A landscape with many valleys, sampled at points; each row gives a point and its height.
From any point a ball takes the steepest step (drop divided by distance) to one of its 2 nearest points. It stops when none of these is lower. Distance is the straight distance between rows; heights are no part of it.
Z230 height 852: [152 124 124 108 103 141  96 119 124  83  71 157 121 137 166 141 164 158
 140 206  95  96 122 159 122  79 168 106 160 140 151 140 102 163 140 149
 112 135 112 148 128 130 134 128 169 142 130  53 157 115 129  97 115 172
 129 119]
Z542 height 489: [169 123 112  79 112 101 110 136 125 125 127 129 157 118 132 177 119 166
 102 119 116 111 133 116 108 137 109 134 157  44 140  87 163 169 152 218
 166 154  93 118 114 169 135  75 119 177 111 125 148 171 135  97 189 118
 141 140]
Z546 height 500: [107 123 150 138 129 124 136 117 147 139 128  94 115 153 143  59  89  91
 154 128 137 155  98 127 140  94 168 159  98 164 108 199  92 117 115  48
 133 112 188 135 135 104 160 140 144 130 184 128  82  97 100 157  81  89
 102 108]
Z193 height 620: [114  93 150 128 111  80  97 153 153 166 154 142 113 161 109  60  64 128
 130  98 151 186 119 127 121 157  92 127 124 163 135 138 154 130 132 100
 171 133 148 107 109  77 120 133 120 119 165 176  83 128 103 118 126 134
 121 150]
Z59 height 725: [111 130 186 113  65 105 106 145 151 158 135  50 110 139 126 138  93 122
 116  80 130 161 123 103 183 114  92 122 128 155 152 185 102 120 159 145
 105 118 186 150 125 149 113 119  88 171 142 145 119 157  96 153 130  96
 103 166]
Z441 height 631: [ 94  88 141  87 139 139  88  88 155 144 117 160  99 142 155  96 130 120
 137 200 149 144  92 158 101 142 186 112 107 163  74 128 164 157 117  77
 120 138 139  96 120  71 108 138 144 136 136  85 124 102 119 108 138 117
 111  98]
Z332 height 372: [144 144 132 127 125 123 148 130 123 114 124 158 164 112 129 107 113 154
 129 128 139  96 174  98 158 155 129 146 127 162 108 128 116 126  80 103
 128 140  73 106 107  93  95 143 151 102 117 105 142 122 109 165 160 126
  96 106]
Z543 height 64: [123  78  95 167 162  86 150 117  99 107 122 115 148 110  57  89  87 128
 164 105 178 103  73 109 111 112 162 159 111  66  68  92 105 109  80  52
 142 127 100 126 103 135 122 145 144  89  93 159  93 162  85 166 130 131
  94 103]
Z550 height 566: [186 171 119  89  64  86 132 172 124 133 145 179 156 136 168 107  99 167
 100 100  91 158 139 102 157 159  73 123 182 146 193  90 182 131 148 176
 198 150 124 107 113 120  98 124  89 160 151 124 148 131 117  91 167 140
 188 169]
Z479 height 745: [ 93 103 153 116 128 106 142  93 133 104 138  89  92 127 143 110 168 109
 115 139  37 117 136 124 129  74 175 168 108  97 167 154 154  95 154 212
 114  63 149 195 169 196 134 122 135 203 122 104 152 157 164  74 127  88
 155  97]
Z842 height 744: [139 109 165  82 104 146  89 113 138 157 146  72  91 150 116 184 131 118
 111  86 115 159 142 109 127 150  86 105 121 154 135 152 125 125 131 185
  85 127 176 123 113 129  87 117  90 170 147 154 138 162  82 138 176 115
  72 147]
Z962 height 621: [146 139 141 143 128 168 120 157 134 116 163 218 120 129 153  96 174 136
 112  75  92 156 131 127  97 176  90 111 190 150 100  80 141 110 139 164
 151  69 159 103 154  67 118 149 152  89  89 124 125  91 164 100 125 125
 143 128]
Z963 height 240: [ 91 142 115 167 156 200 204 100 136 109 107 176 154 117 102 134 190  87
 145  94 162 110 173 104 100 150 108 133 101 138 106 121 132 103 121  86
 126 105  78 113 154 107 109 147 131  72  96 219 110 120 139 174  82 183
 110  80]
Z874 height 459: [ 93 104 145 158 149 137 159 123 163 138 149  99 117 138 104  59 112 105
 162  83 126 125 148 121 111 109 138 152 109 131 123 194  99  69 135  90
 133 115 184 133 125  89 140 151 157 104 134 145  92  94 129 168  98 113
  96 117]
Z734 height 526: [107 109 169 178  63  54  89 164 126 128 147 154 162 106 154  51 114 154
 121 139 156 149 120 152 165 125 142 133 140 139 142 101 161 119 134 108
 187 144  88 132 150 131 133 126 123 105  76 111 102 116 184  90 130 156
 151 181]
Z513 height 527: [ 82 129 153 105 158 162 136 110 102 126 119  95  99 125 100 204 129 119
 139 201 111 116 167 133 149 138 159 123  68  96 111 153 109 166 129 131
  59 122 136 150 150 160 147 143 129 202 156  76 152 143 130 114 138 141
 135 119]
Z650 height 787: [169 108 124  84 133 114 135  75 126 131 143  98 100 122 130 158 173 121
 155  79  62  92 151  92 108  74  99 140 132  87 141 128 149 101 100 232
 162  90 160 184 117 183 143 118 116 152 138 161 139 167 143 136 168 143
 132 119]
Z644 height 486: [ 75 124 121 128 147 144 145  98  89 117 108 142  99 141 136 158 112  95
 139 213  98 143 130 137 136 110 159 132  72 118 115 145 112 164 112 118
 101 131 144 156 130 152 165 165 104 205 158 106 151 159 117  63 125 152
 181 117]
Z641 height 128: [109 119  67 133 183 178 178  83 127 114 128 158 152 142  94 151 152 120
 151 107 171  83 162 110 107 154 120 136  93 123 106 112  99 135  99  84
 110 121  68 122 104 110 119 159 125  72 126 185 120 141 102 178  92 168
 123  78]
Z266 height 601: [109 127 124 107 140 172 133  81 131 136 108 131 113 148 147 148 133  80
 138 159 116 121 107 135 133 130 168 135  78 177  81 121 133 143 105  71
  87 113 127 117 117  92 103 154 140 162 143  83 154 142 105 122 159  96
 109  82]
Z246 height 567: [120 179 158 164 124 123 135 154  99 154 137 180 137  95 142 135 141 128
 105 142 135 106 170 145 173 180 107 124 114 163 141  91 172 133 145 144
 134 113  87 116 180 134 104 118  91 122  98 105 134 127 171 104 136 145
 158 144]
Z119 height 502: [163 112 127 124 100  46 104 165 136 129  94 125 143 165 104 136 150 178
  77 147 163 168 115 158 144 127 134  90 192 174 165 131 139 120 133  84
 135 160  79 116 100 141 121 113 151  55 159 163 108 134 104 174  86 143
  72 159]
Z127 height 307: [ 90 135 152 131 127 140  89 158 132 146 167 178  88 127 162  90 100 143
 121 165  90 152 149 160 124 173 134 140 128 167 105 138 163 147 134 141
 155 108 173 125 159  84 137 143 120 173 121  70 140  95 155  75 100 132
 168 132]
Z387 height 402: [142 134  87 135 185 126 156 158 113 111  96 125  83 151  79 123 136 100
 143 149 137 159  69 170  49 103 159 121 126 103 158 109 134 101 152  71
 131 117 103 142 122 176 151 100 119  82 162 182 114 144 127 151  67 138
  91 133]
Z95 height 308: [133 168 150 111 100  89 151 148  98 151 131 138 139 162 167  75 164 134
 108 203  73 166 163 131  77 159 196 189 122 160 169 118 179 118 151 131
 108 104 119 121 168  73 129 138 156  99 147  77 137  94 156 119  80  94
  99 100]
Z78 height 191: [117  87  77 131 152 110 178 128  97 102 121 132 162  93  81 116 123 124
 179 124 141 103 118 103  86 115 137 166 105  19 101  80  78 127  94  80
 116 117 105 139 109 122 138 160 170  83  78 142 114 140 137 154 115 143
 119 127]
Z319 height 826: [179 124 126 113 129  86 109 145 115 108  81  97 112 141 112 144 162 167
 161 150 112 102 157 121 169  85 115 111 181 137 168 168  91 143 106 139
 103 151 156 152 126 177 135 131 163  88 159 115 107  97 104 155  67 176
 107 153]
Z999 height 702: [124  98 167 126  87 106 101 110 133 129 116  58  96 105 130 118 106 103
 143  81 131 127  77 124 171  71 131 127 107 165 139 136 124  87 135 133
 119 122 156 153 115 167 112 120 101 173  81 132 149 184  77 138 174  92
  93 144]
Z439 height 303: [141 124 100 114 156 180 105 123 150 117 145 104 145 104 125 183 106 126
 119  98 155 133 103 154 112 152  83 102 160  71  95 120  86 151 131 140
 121 156 141 109 113 114 135 122 125 139  98  99 156 109 140 146 165 105
 150 148]
Z858 height 584: [122 119 136 153  78  94 122 161 151 137 142 112 137 133 156  65  91 126
 115  82 130 188  43 126 127  93 125 148 131 113 147 124 143  99 182 120
 168 138 146 111 134 160 136 100  96 153  93 149 121 155 146 111 145  78
 177 168]
Z120 height 614: [179 120 124 102 106 117  86 146 120 147 115 162 126 151 156  93  83 148
 135 149 139 147 114 143 140 134 115  89 157 168 136 116 123 195  97 104
 179 157 131 124  91 106 149 137 106 148 175 127 122 119  77  98 116 159
 152 137]
Z381 height 312: [150 143  96  93 168 183 151 127  97 149 166  87 168 131 162 209  88 151
 116  96  94 126 139  89  85 135 120 139  94  58 123 121  87 137 129 171
 112 108 179 129 114 125 137 149 120 187 165 129 176 139 148 107 176 142
 156 119]
Z728 height 364: [ 92 129 144 138  97  93 110 102 163 131  91  49 133 129 149 150 155 117
 132 104 170  97 135 147 193  86 117 113  95 209 144 180 115  92 143 131
  89 129 110 181 134 188 123 107 128  90 107 158 115 110 111 159 109 124
  79 168]
Z327 height 528: [165 103 137 121 101  54  98 186 126 125 100 115 157 156 114 102 107 173
  77 125 166 178  90 119 148 125 139 119 208 128 130 133 127 130 137  70
 157 169 129  85 106 126 130 116 160 100 168 126 123 156  87 165 119  99
  64 167]
Z879 height 677: [137 145 152 118  88 112 148 115 116 126 142 118 108 114 148 100  97 101
 138  73 113 130 110  92 170  93  96 119 136 169 141 120 118  85  93 128
 135 109 158 139 122 127 117 148 103 156 106 117 161 139 102 145 181  99
 140 129]
Z485 height 682: [127 143 120 137 139 120 164 139  97 149 119 149  93 159 144  93 137  87
 139 150  80 169  89 140  75 141 157 154  78 145 153 102 174 145 147 133
 129 123 128 126 154 134 137 112  89 163 161 162 124 157 134  69 118 117
 155 109]
Z484 height 220: [ 95 149 180 151 118  95 144 141 107 154 163 168  99 140 158  73 140 117
 110 160  76 164 166 119 131 162 160 176  96 172 146 128 180 102 136 138
 127  86 146 135 187  89 113 146 112 130 131  91 134 109 160  92 104 103
 143 128]
Z834 height 440: [132 136 160 117  72  79  78 121 125 134 108  94 136 115 145 142 115 156
 122 139 161 115 144 138 203 110 113 105 129 170 157 133 141 132 127 133
 125 149  77 148 125 182 113  88 107 119  87 126 123 126 134 135 136 136
 120 168]
Z160 height 597: [130 177 141 143 118 172 147 151 123 123 146 221 126 100 151 129 172 118
 109  85 129  97 168 136 164 173  77 110 143 187 103  88 170 111  98 143
 133  60 111 112 167  85  99 147 123 110  88 113 131 108 157  92 148 150
 145 111]
Z860 height 288: [157 175  79 119 145 164 191 115 115 120 125  98 142 107 142 171 168 113
 154  96 107  77 195  70 168 106  96 152 115 131 139 183  54  90 103 162
  80 112 163 163 129 134 134 172 139 105 142 103 132  90 152 194 118 132
 140  98]
Z492 height 572: [132 136 113 101 149 160 161 102 116 157 100 112 111 157 164 124 117  76
 127 163 119 170  70 140  95 142 178 134  74 146 106 122 106 172 121  60
  99 128 151 110 114  84 152 142 124 161 203 118 129 139  93 117 103  95
 128  92]
Z520 height 434: [137 158 104  96 155 134 162 102 113 132 103 175 134 148 150 147 150 132
 139 191  99  92 213 116 147 158 170 144 112 192 103 167 107 169  91 109
 103 119 138 144 145  83 122 170 152 127 186  58 134 102  78 127 101 163
 107  72]
Z515 height 535: [160 159 154 126 100 102 132 169 103 146 131 171 132 128 133 133 148 156
  95 119 127 149 154 130 144 172  88 112 131 136 183  73 182 141 160 186
 141 148  78 113 134 140  97  90  98 121 121 150 120 141 164 101 132 138
 144 155]
Z761 height 276: [136 155 123 119 107 138 124  97 159  99  93  87 124 130 152 155 189 130
 137 106 136  87 181 127 171 106 120  94 135 219 144 197 107  91 138 141
  82 137 128 149 133 153 107 127 153  87  98 115 140  82 129 160 111 138
  91 123]
Z386 height 569: [ 96  96 102 113 178 187 115  88 127 115 128  50  95 135  98 183 143  89
 180 162 105 133 143 133 110 120 150 125  56  78  93 151 107 136 131 134
  41 128 149 152 141 154 128 133 131 158 137 106 129 138 137 148 128 123
 137 116]
Z298 height 385: [ 97 162  93 104 156 175 166 107 109 124 154  99 126  89 158 158 128 111
 136 106  97  97 175  91 141 108  99 147  98  74 112 149  74  92  96 171
  91  87 193 174 152 145 144 176 110 168 123  96 150  94 187 150 137 132
 204 116]
Z747 height 878: [ 94  99 110  95 123 151 100 146 122  93 132 199 129  94 143 151  84 145
 103 165 107  82 116 158 124 117 148 116 155  91 101 110 165 183  88 160
 170 124 129 127 116 108 155 133 146 201 124  56 173 148 130  38 179 158
 194 107]
Z300 height 701: [118 163 147 144 138  92 185 129  72 164 148 131 106 168 112 112 108 129
 111 181  67 140 149 102 109 126 157 173  74 112 192 110 155 155 158 155
 113 126 123 148 169 141 124 120  98 185 163 154 133 170 140  80 103 125
 146 117]
Z772 height 514: [198 149  43 109 126 155 182 118  95 104 110  79 133  79 148 176 130  70
 139  64 111 112  78 101 149  63  95 144 125 107 159 119 109  84 101 171
 141 117 160 182  92 222 158 110  64 175 142 144 152 161 146 152 146 133
 209 132]
Z507 height 441: [ 69 131 127 136 162 140 132 117 106 106 123 164  60 132 153 145 151  96
 153 206  76 124 129 156 119 123 181 128  94 141  95 153 150 147 100 132
  87  97 162 157 174 118 138 146 122 178 129  75 149 117 156  59 106 173
 174  92]
Z760 height 536: [121 120 124 150 144 130  91 176 137 142 146 126 165 123  74 110 103 168
 141 175 173 128 141 163 100 153 130 111 159  70 116 137 103 163 165 119
 133 164 112 101 107 109 157 124 152 102 145 131 110 100 151 141  88 139
 126 153]
Z568 height 565: [105 119 136 169 116 101 119 168 144 104 152 117 192 105 120  52  96 149
 137 160 163 129 143 142 130 134 154 154 156 104 115 146 102 146 144  84
 163 163 115 128 120  99 157 139 169  93 126  91 111  75 162 139 105 132
 125 143]
Z797 height 460: [125 129 105 161 173 160 149 162 115 142 136 121  90 153  88  88 135  98
 175 135  95 166  95 163  43  90 150 141 118  94 147 119 116 111 171 119
 122 102 168 131 145 124 158 123 123 113 162 176 112 116 166 113  43 137
 142 113]
Z322 height 624: [118 136 128 158 111 148  63 110 163 128 115 133 156 137 177 109 100 111
 123 175 202 142  73 184 176 127 150 114 115 146  88 151 116 157 127  66
 142 163 120 115 111 106 155 115 117 131 140 110 119  93 135 137 107 116
 159 126]
Z151 height 420: [ 93 145 141 197 118  88 136 140 159 127 111 106 130 156 116 119 137  98
 110 121 193 114 148 148 160 115 125 118  79 178 160 179 140  93 139  72
 106 146  79 149 132 169 122  91 127  72 145 209  81 131 124 166 109 118
  76 131]
Z358 height 333: [ 69 124 142 178 163 200 160 111 175  84 114 142 163  96 104 140 184  81
 134 104 180 105 171 104 122 159 145 139 104 105 104 143 124 115 144  98
 115 132  70  95 146 118 134 138 142  77  62 157 110 108 169 185 111 130
 117 102]
Z94 height 766: [138 118 161  90 132 128 100  98 120 156 163  68  93 138 121 171 131 123
 138  84  75 111 180  74 118 106  83 144 113 112 149 143 138 118 100 217
 120 102 194 173 142 134 125 132 106 170 150 131 137 142 147 141 183 143
 111 141]
Z948 height 457: [155 147  72 106 140 175 173 101  97 110 128 103 119  77 163 158 163  89
 157  93  77 104 121 103 137  73  98 140 114  79 136 105 112  89  90 181
 131  94 166 181 133 187 156 156  95 169 110 118 142 129 176 133 148 145
 228 130]
Z631 height 599: [127  96 156 138 132  71 137 144 123 171 184 111 121 119  86  57  58 124
 156  65 136 150 124  97 127 125 110 134 134 148 125 130 139 105  89 107
 170 110 173 131 108  82 132 148 132 121 129 165  95 135  66 146 158 132
  96 134]
Z326 height 586: [ 67 115 165 131 155 136  96 112 164 155 141  90 119 137  70 154 155 136
 159 146 162 110 217 133 103 169 121 113  91 122 114 167 137 140 170 163
  77 138 109 134 144 127 109 111 154 105 117 147  88 109 148 150 106 126
  80 134]
Z118 height 553: [148  80 133 108 147  74 101 177  95 152 114 124 155 125  67 111  70 196
 101 112 167 143  96 108 137 114 134 132 170 101 122 107 110 164  99  93
 152 175 140  86 101 121 133 104 152 113 147 155 118 184  44 146 135 138
  75 138]
Z404 height 438: [143 152 107 114 103 150 125 153 110 107 133 155 154  83 178 184 116 160
  76 110  94 114 116 119 144 131 101 137 155  65 128  80 161 145 156 212
 168 124 118 108 139 142 122  92  99 176 101  65 166 133 162  96 173  97
 185 150]
Z202 height 467: [117  98 145 126 137 151  75  94 198 122 134 142 154 106  88 185 174 168
 103 117 211  83 143 166 144 166 113  78 180 150  98 124 153 120 141 148
 147 163  58 106  89 134  81 121 133  63  62 139 111 120 132 163 145 140
 113 134]
Z455 height 499: [110 121 122 178 158 160 111 168 128 137 128 126 108 163  91  96 148 128
 129 149 137 186  80 179  60 139 137 124 146  76 112 114 107 136 183  99
 115 152 145 102 134 110 161 109 139  90 134 178 111 108 180 120  59 130
 150 132]
Z816 height 152: [155 165  93 132 147 186 174 115 161  74  81 113 144 115 153 189 191 128
 127  95 124  95 190  94 149 134 115 129 157 172 144 193  90  85 128 133
  90 163 120 111 123 108 130 142 159  66 112 118 153  84 146 200 125 127
 104  84]
Z714 height 378: [142 204 123 122 152 131 159 129  98 151 108 178 125 144 162 124 185 123
 134 197  92 134 174 147 102 163 141 126 124 178 148 131 146 123 115 129
  85 117 100 121 163  74 113 143 149  74 169  90 133  93 139 113 107 150
 100  90]
Z739 height 531: [179  86 148  82  85  69  70 138 126 122 112 120 163 130 123 125 116 189
 105 136 117 125 126 130 144 112 140 136 180  94 147 121 127 191 142 206
 162 158 109 124 107 164 139  94 150 161 124 126 132 172  72 109 155 130
  95 124]
Z595 height 809: [196 102 119 102 136 107 114 116 109 125 101  97  85 124 110 152 144 128
 174 104 103 107 140 120 117  77 111 104 145 136 151 149 107 122 106 178
 131 132 159 158 116 181 135 107 113 145 119 147 113 140  90 137 119 159
 110 131]
Z857 height 214: [145  97 107 173 113  70 127 105 112 111  88 126 131 127 125  96 109 127
 146 175 194  95  76 126 142  79 194 145 115 122  97 100 149 109  81  60
 125 146  77 140 104 156  98 114 127  70 102 144  91 155 110 165 124 126
  77 131]
Z633 height 405: [100 120 141 165 154 131 155 134 171 119 143 111 155 102  98 117 160  96
 141  75 145 119 146 116 101 147 103 137 125  79 117 144  88 101 159 105
 118 127 129 116 145 126 138 132 156  89 106 176 115 102 172 152 102 115
 116 138]
Z423 height 568: [167 105 124  97 121 109 107 153 109 138  99 101 157 141  93 166  74 179
  95 133 135 124  76  99 130 130 135 141 153  72 118 111 100 166 148 137
 138 179 131  90 107 146 132  89 142 156 129 126 143 186  58 141 170 103
 100 152]
Z690 height 865: [131 113 106  79 130 199  92 113 127  97 113 171 107 122 155 147 145 141
 115 185  93 116 117 153  96 107 147 100 164 100 113 124 115 170 101 170
 135 139 140 115 119  94 145 125 177 169 141  44 164 113 135  64 153 142
 145 107]
Z785 height 839: [158 140 134 128  93 109  86 141 117 112  86 114 139 144 161 119 139 169
 148 194 119 116 147 160 167  82 143  98 170 156 169 150  99 166 128 118
 118 154 107 168 138 164 154 142 142 119 149  89 128  84 122 118  74 196
 141 157]
Z905 height 488: [123 116 183 143  72  42  80 132 138 130 148 126 135 100 150  92  80 171
 131 137 168 114 141 128 193  97 117 113 135 150 145  94 160 117 108 130
 172 143  77 141 130 171 124 123 104 144  47 113 111 142 144 106 177 148
 141 161]
Z281 height 468: [140 128 140 143 113  74 127 136 162 140 123 134 129 144  98 128 146 137
  85  87 183 150 123 146 138 138  90  90 142 196 158 137 156  88 132  93
 135 132  91 116 115 144  85 105 128  59 123 201 111 137 115 163 135 115
  75 158]
Z186 height 221: [135 132  90 100 172 183 139 123 123 135 158 129 182 110 115 170  96 152
 121 106 124 113 112 109  95 182 111 124 116  46 106  89  87 132 148 132
 115 125 121  86 115  97 125 143 141 131 112 128 165 139 142 117 178 118
 131 141]
Z197 height 723: [ 76 138 167 119 123 105 154 100 114 135 155  92 101 148 122 122 113 112
 106 155  49 126 136  91 122 117 179 193  84  63 167 137 154 136 173 176
 114  96 143 150 180 182 124 115 119 224 133 121 156 169 142  70 136  72
 157 114]
Z144 height 661: [142 139 146 117 121 139 142 127 120 165 146 164  81 157 128 102 131  98
 147 109  81 171 111 151  91 129  94 117 112 199 154 113 164 118 111 164
 144 106 139 126 130 109  97 135  95 143 146 175 126 138 115  68 137 136
 130 130]
Z793 height 636: [113 103 156 133 103 113  63 117 137 146 128 137 151 128 139 108  65 147
 138 160 178 131 114 159 176 143 122 106 136 157  99 123 136 185 103  92
 176 160 112 109 107 104 131 125 113 168 140  88 121 133  73 120 156 142
 136 136]
Z896 height 343: [113 126 139 157 135 151  85  85 141 134 126  89 107 148 106 162 131  88
 140 137 179 128  96 162 178 120 120  86  88 172 106 129 141 115 127  84
  80 140 104 143  95 157  89 105  95 122 141 186 113 143  74 147 125 102
 114 134]
Z258 height 642: [157 137 118 149 143 197 127 149 110 113 156 181  97 156 151 106 183 123
 103  97  56 165 105 138  59 165 109 133 166  94 118  68 130 122 151 197
 148  66 172 113 139  91 145 137 142 128 110 143 147 123 178  75 121 118
 154  97]
Z901 height 421: [109 136 132 123 138 135 148 132 128 143 148 157 172 123 116 128  80 159
 114 167 121 103 199 104 157 172 151 173 111 168 110 152 111 163 107 108
 140 139 105 105 143  77 128 152 144 154 171  79 143 133  90 153 142 114
  85  97]
Z366 height 603: [ 73 114 137 130 153 171 111  93 152 148 144  82  81 145  88 155 149 100
 172 145 131 140 145 142 113 149 139 113  75 143 117 173 124 124 152 127
  47 119 128 137 133 130 101 114 131 129 144 153 118 117 110 146  98 113
  91 118]
Z976 height 577: [137  95 138 128 148  50 130 161  99 134 146 110 151 127  61  88  56 180
 145  85 141 132 126  81 128 124 114 140 152  74 132 106 114 127 108 122
 158 136 161 114 100 113 132 133 158 100 113 166  94 145  81 154 157 143
  86 146]
Z372 height 770: [124 115 162 142 139 102 124 121 116 130 144  96 100 156 118 115 186 130
  99 108  35 122 151 118  97 107 156 172  95  87 170 104 187 104 189 247
 121  41 150 168 164 189 135 111 122 147 111 157 111 151 186  71 116  98
 140 115]
Z604 height 376: [ 66 128 157 134 124 156  80 136 140 124 130 154  78 146 160 132 122 141
 123 205  78 135 167 177 122 140 181 117 115 166 113 169 133 127 162 149
  92 110 151 143 191  87 129 128 168 165 132  46 135  88 157  74  70 135
 126 107]
Z716 height 513: [146 113 130  94 151 149 127 100 156 132 145 157 134 108  79 179 180 142
 124  77 172 106 144 132 104 186  86  80 187 127 116 102 124 127 114 166
 115 129  90 102 118 120  89 137 142  65 107 144 137 118 136 147 160 142
  99 134]
Z699 height 654: [161 178 109 112 101 135 169 129 111 153 162 155 150 126 187 104  66 129
 110  92  98 146  95  86 150 103 102 130 149 133 146 112 104 115 103 124
 163 114 184 123 126  97 153 162 118 174 144 105 162 110 120 113 165 118
 212 148]
Z867 height 589: [154 143 150  97  79  93 127 132 111 146 123 168 122 141 176 109  90 141
  99 140  84 155 133 119 147 153 120 130 158 173 159 121 159 175 118 145
 189 148 136 120 125 109 126 138  93 212 162  92 154 154  86  70 158 136
 151 138]
Z824 height 327: [162 108  77 157 139  94 144 138 126  72  72 114  97 114 103 137 143 106
 147 167 162 119  43 158  91  68 169 128 137  96 139 105 128 106 121  54
 139 146  84 151 117 211 143 113 118  73 115 145 110 159 115 147  96 146
 121 128]
Z161 height 247: [100 109  92 171 166 180 140  83 162 107 122 136 126 137 106 154 142  96
 141  99 196 111 112 138 138 139 132 120 110 145 100 145 122 101 108  54
 116 160  95 121  87 117 102 130 113  84 132 179 116 128  78 189 117 120
 111  77]
Z748 height 593: [119 112  97 191 121 117 102 115 159  82 105 131 167 122 138  79 122 130
 146 169 196 108  99 146 145  97 177 139 137 108  78 167  86 146 104  37
 137 176 117 138 116 113 175 131 161  75 118  91 103  75 156 163  94 140
 129 127]
Z38 height 554: [ 99 110 149 104 158 174  97 109 172 145 161 120 129 122  81 204 181 152
 120 123 149  96 189 152  89 180 117  93 131 116 108 137 143 122 156 201
  74 122 123 113 135  99 106 116 155  95 106 118 122 118 156 159 129 110
  89 153]
Z432 height 409: [ 79 109 141 168 155 216 111  93 190 105 135 170 172  98  97 154 175 121
 134 129 210  80 158 154 147 171 120  92 144 119  77 115 158 122 163 113
 139 135  64  88 121 113  99 124 127  82  64 161 105 113 144 150 110 151
 139 116]
Z799 height 455: [105 111 126 176 149  84 167 150 144 111 116  97 160  93  64 119 132 115
 119  72 190  90 138 110 115 128 115 115 139  62 126 139 107 102 121  75
 148 149 101 120 107 171 140 112 153  54 101 179  81 126 146 198 103 133
 105 141]
Z709 height 379: [138 162 115 133 126 182 116 158 129 117 141 138 144  91 171 169 127 152
  85 158 125 132 104 149 128 147 109 114 144  94  99  90 126 143 166 157
 110 151 102  87 151 119 140 110 137 145 105  54 166 109 173 117 143  86
 167 146]
Z34 height 641: [121 110 143 126 119 132 117 142 142 144 162 149  98 143 117 111 126 115
 125  76 112 192 100 139  95 165  82 121 141 142 127  96 159 101 144 148
 145 123 131 100 122  94  97 126 113 133  99 174 130 161 119 109 157  95
 140 151]
Z33 height 380: [124 172  97  96 124 173 161 118 103 129 158  93 154 129 176 171 101 127
  98  81  51 131 103  64 120 110 129 156 105  59 145 112 119 123 160 180
 128 103 190 126 132 146 126 124  87 213 153 134 175 132 155  96 186  93
 190 111]
Z277 height 538: [159 119 112 108 130 128 131 126 125 135  93 103  80 140 163  97 113  72
 122 135 151 152  50 158 101 101 165 140  99 167  96 153 123 134 108  36
 152 113 167 119 125 125 160 128 117 123 179 122 112 120  78 143  93  90
  81 118]
Z784 height 503: [161 151 123 136 127  95 153 153 116 157 122 152 113 139  93 160 151 131
 116 103 164 144 128 140 128 146  68  79 140 148 165  87 152 137 139 131
 117 137  82 121 106 157 119  91  86  88 137 210 108 143 121 127 116 154
 116 150]
Z928 height 302: [165 149  95 135 119 121 194 107 105  96 123 181 158  80 138 102 152 108
 151  96 126  86 115  99 119 116 117 151 147 134 113  90 106  90  69  87
 139 109 103 119 119  95 112 173 160  66  89 107 134 107 146 138 146 124
 124 117]
Z214 height 634: [174 149  97  99  95 147 130 140 138 135 129 153 162 131 197 116  82 129
 116  95 151 165  87 128 152 152  76 113 175 174 114 117 108 164 104  92
 185 157 155 100  98  71 160 138 119 145 163 104 150  96 108 115 158 135
 170 147]
Z969 height 557: [155 146 122 153  99  69 144 183 118 128 130 126 161 129 125  81  92 148
 106 110 162 154  59  94 115 113 120 139 172  91 159 113 127 116 148  86
 169 150 120 101 108 139 145 107 120 102 135 152 127 141 145 136 144 103
 147 163]

For each start below, name the point where the ball stops.
Z322 -> Z543
Z734 -> Z816
Z266 -> Z641
Z258 -> Z281
Z690 -> Z120
Z423 -> Z186
Z441 -> Z641
Z716 -> Z641
Z94 -> Z120
Z366 -> Z484

Call two points neighbours if one is among the 2 nearest of the other. Go from one point of each pair to the other, from neighbour to neighbour, staying as low as possible. Name the highest point that can't be avoided.
Z281 / Z543 -> Z568
Z543 / Z641 -> Z799
Z543 / Z484 -> Z520
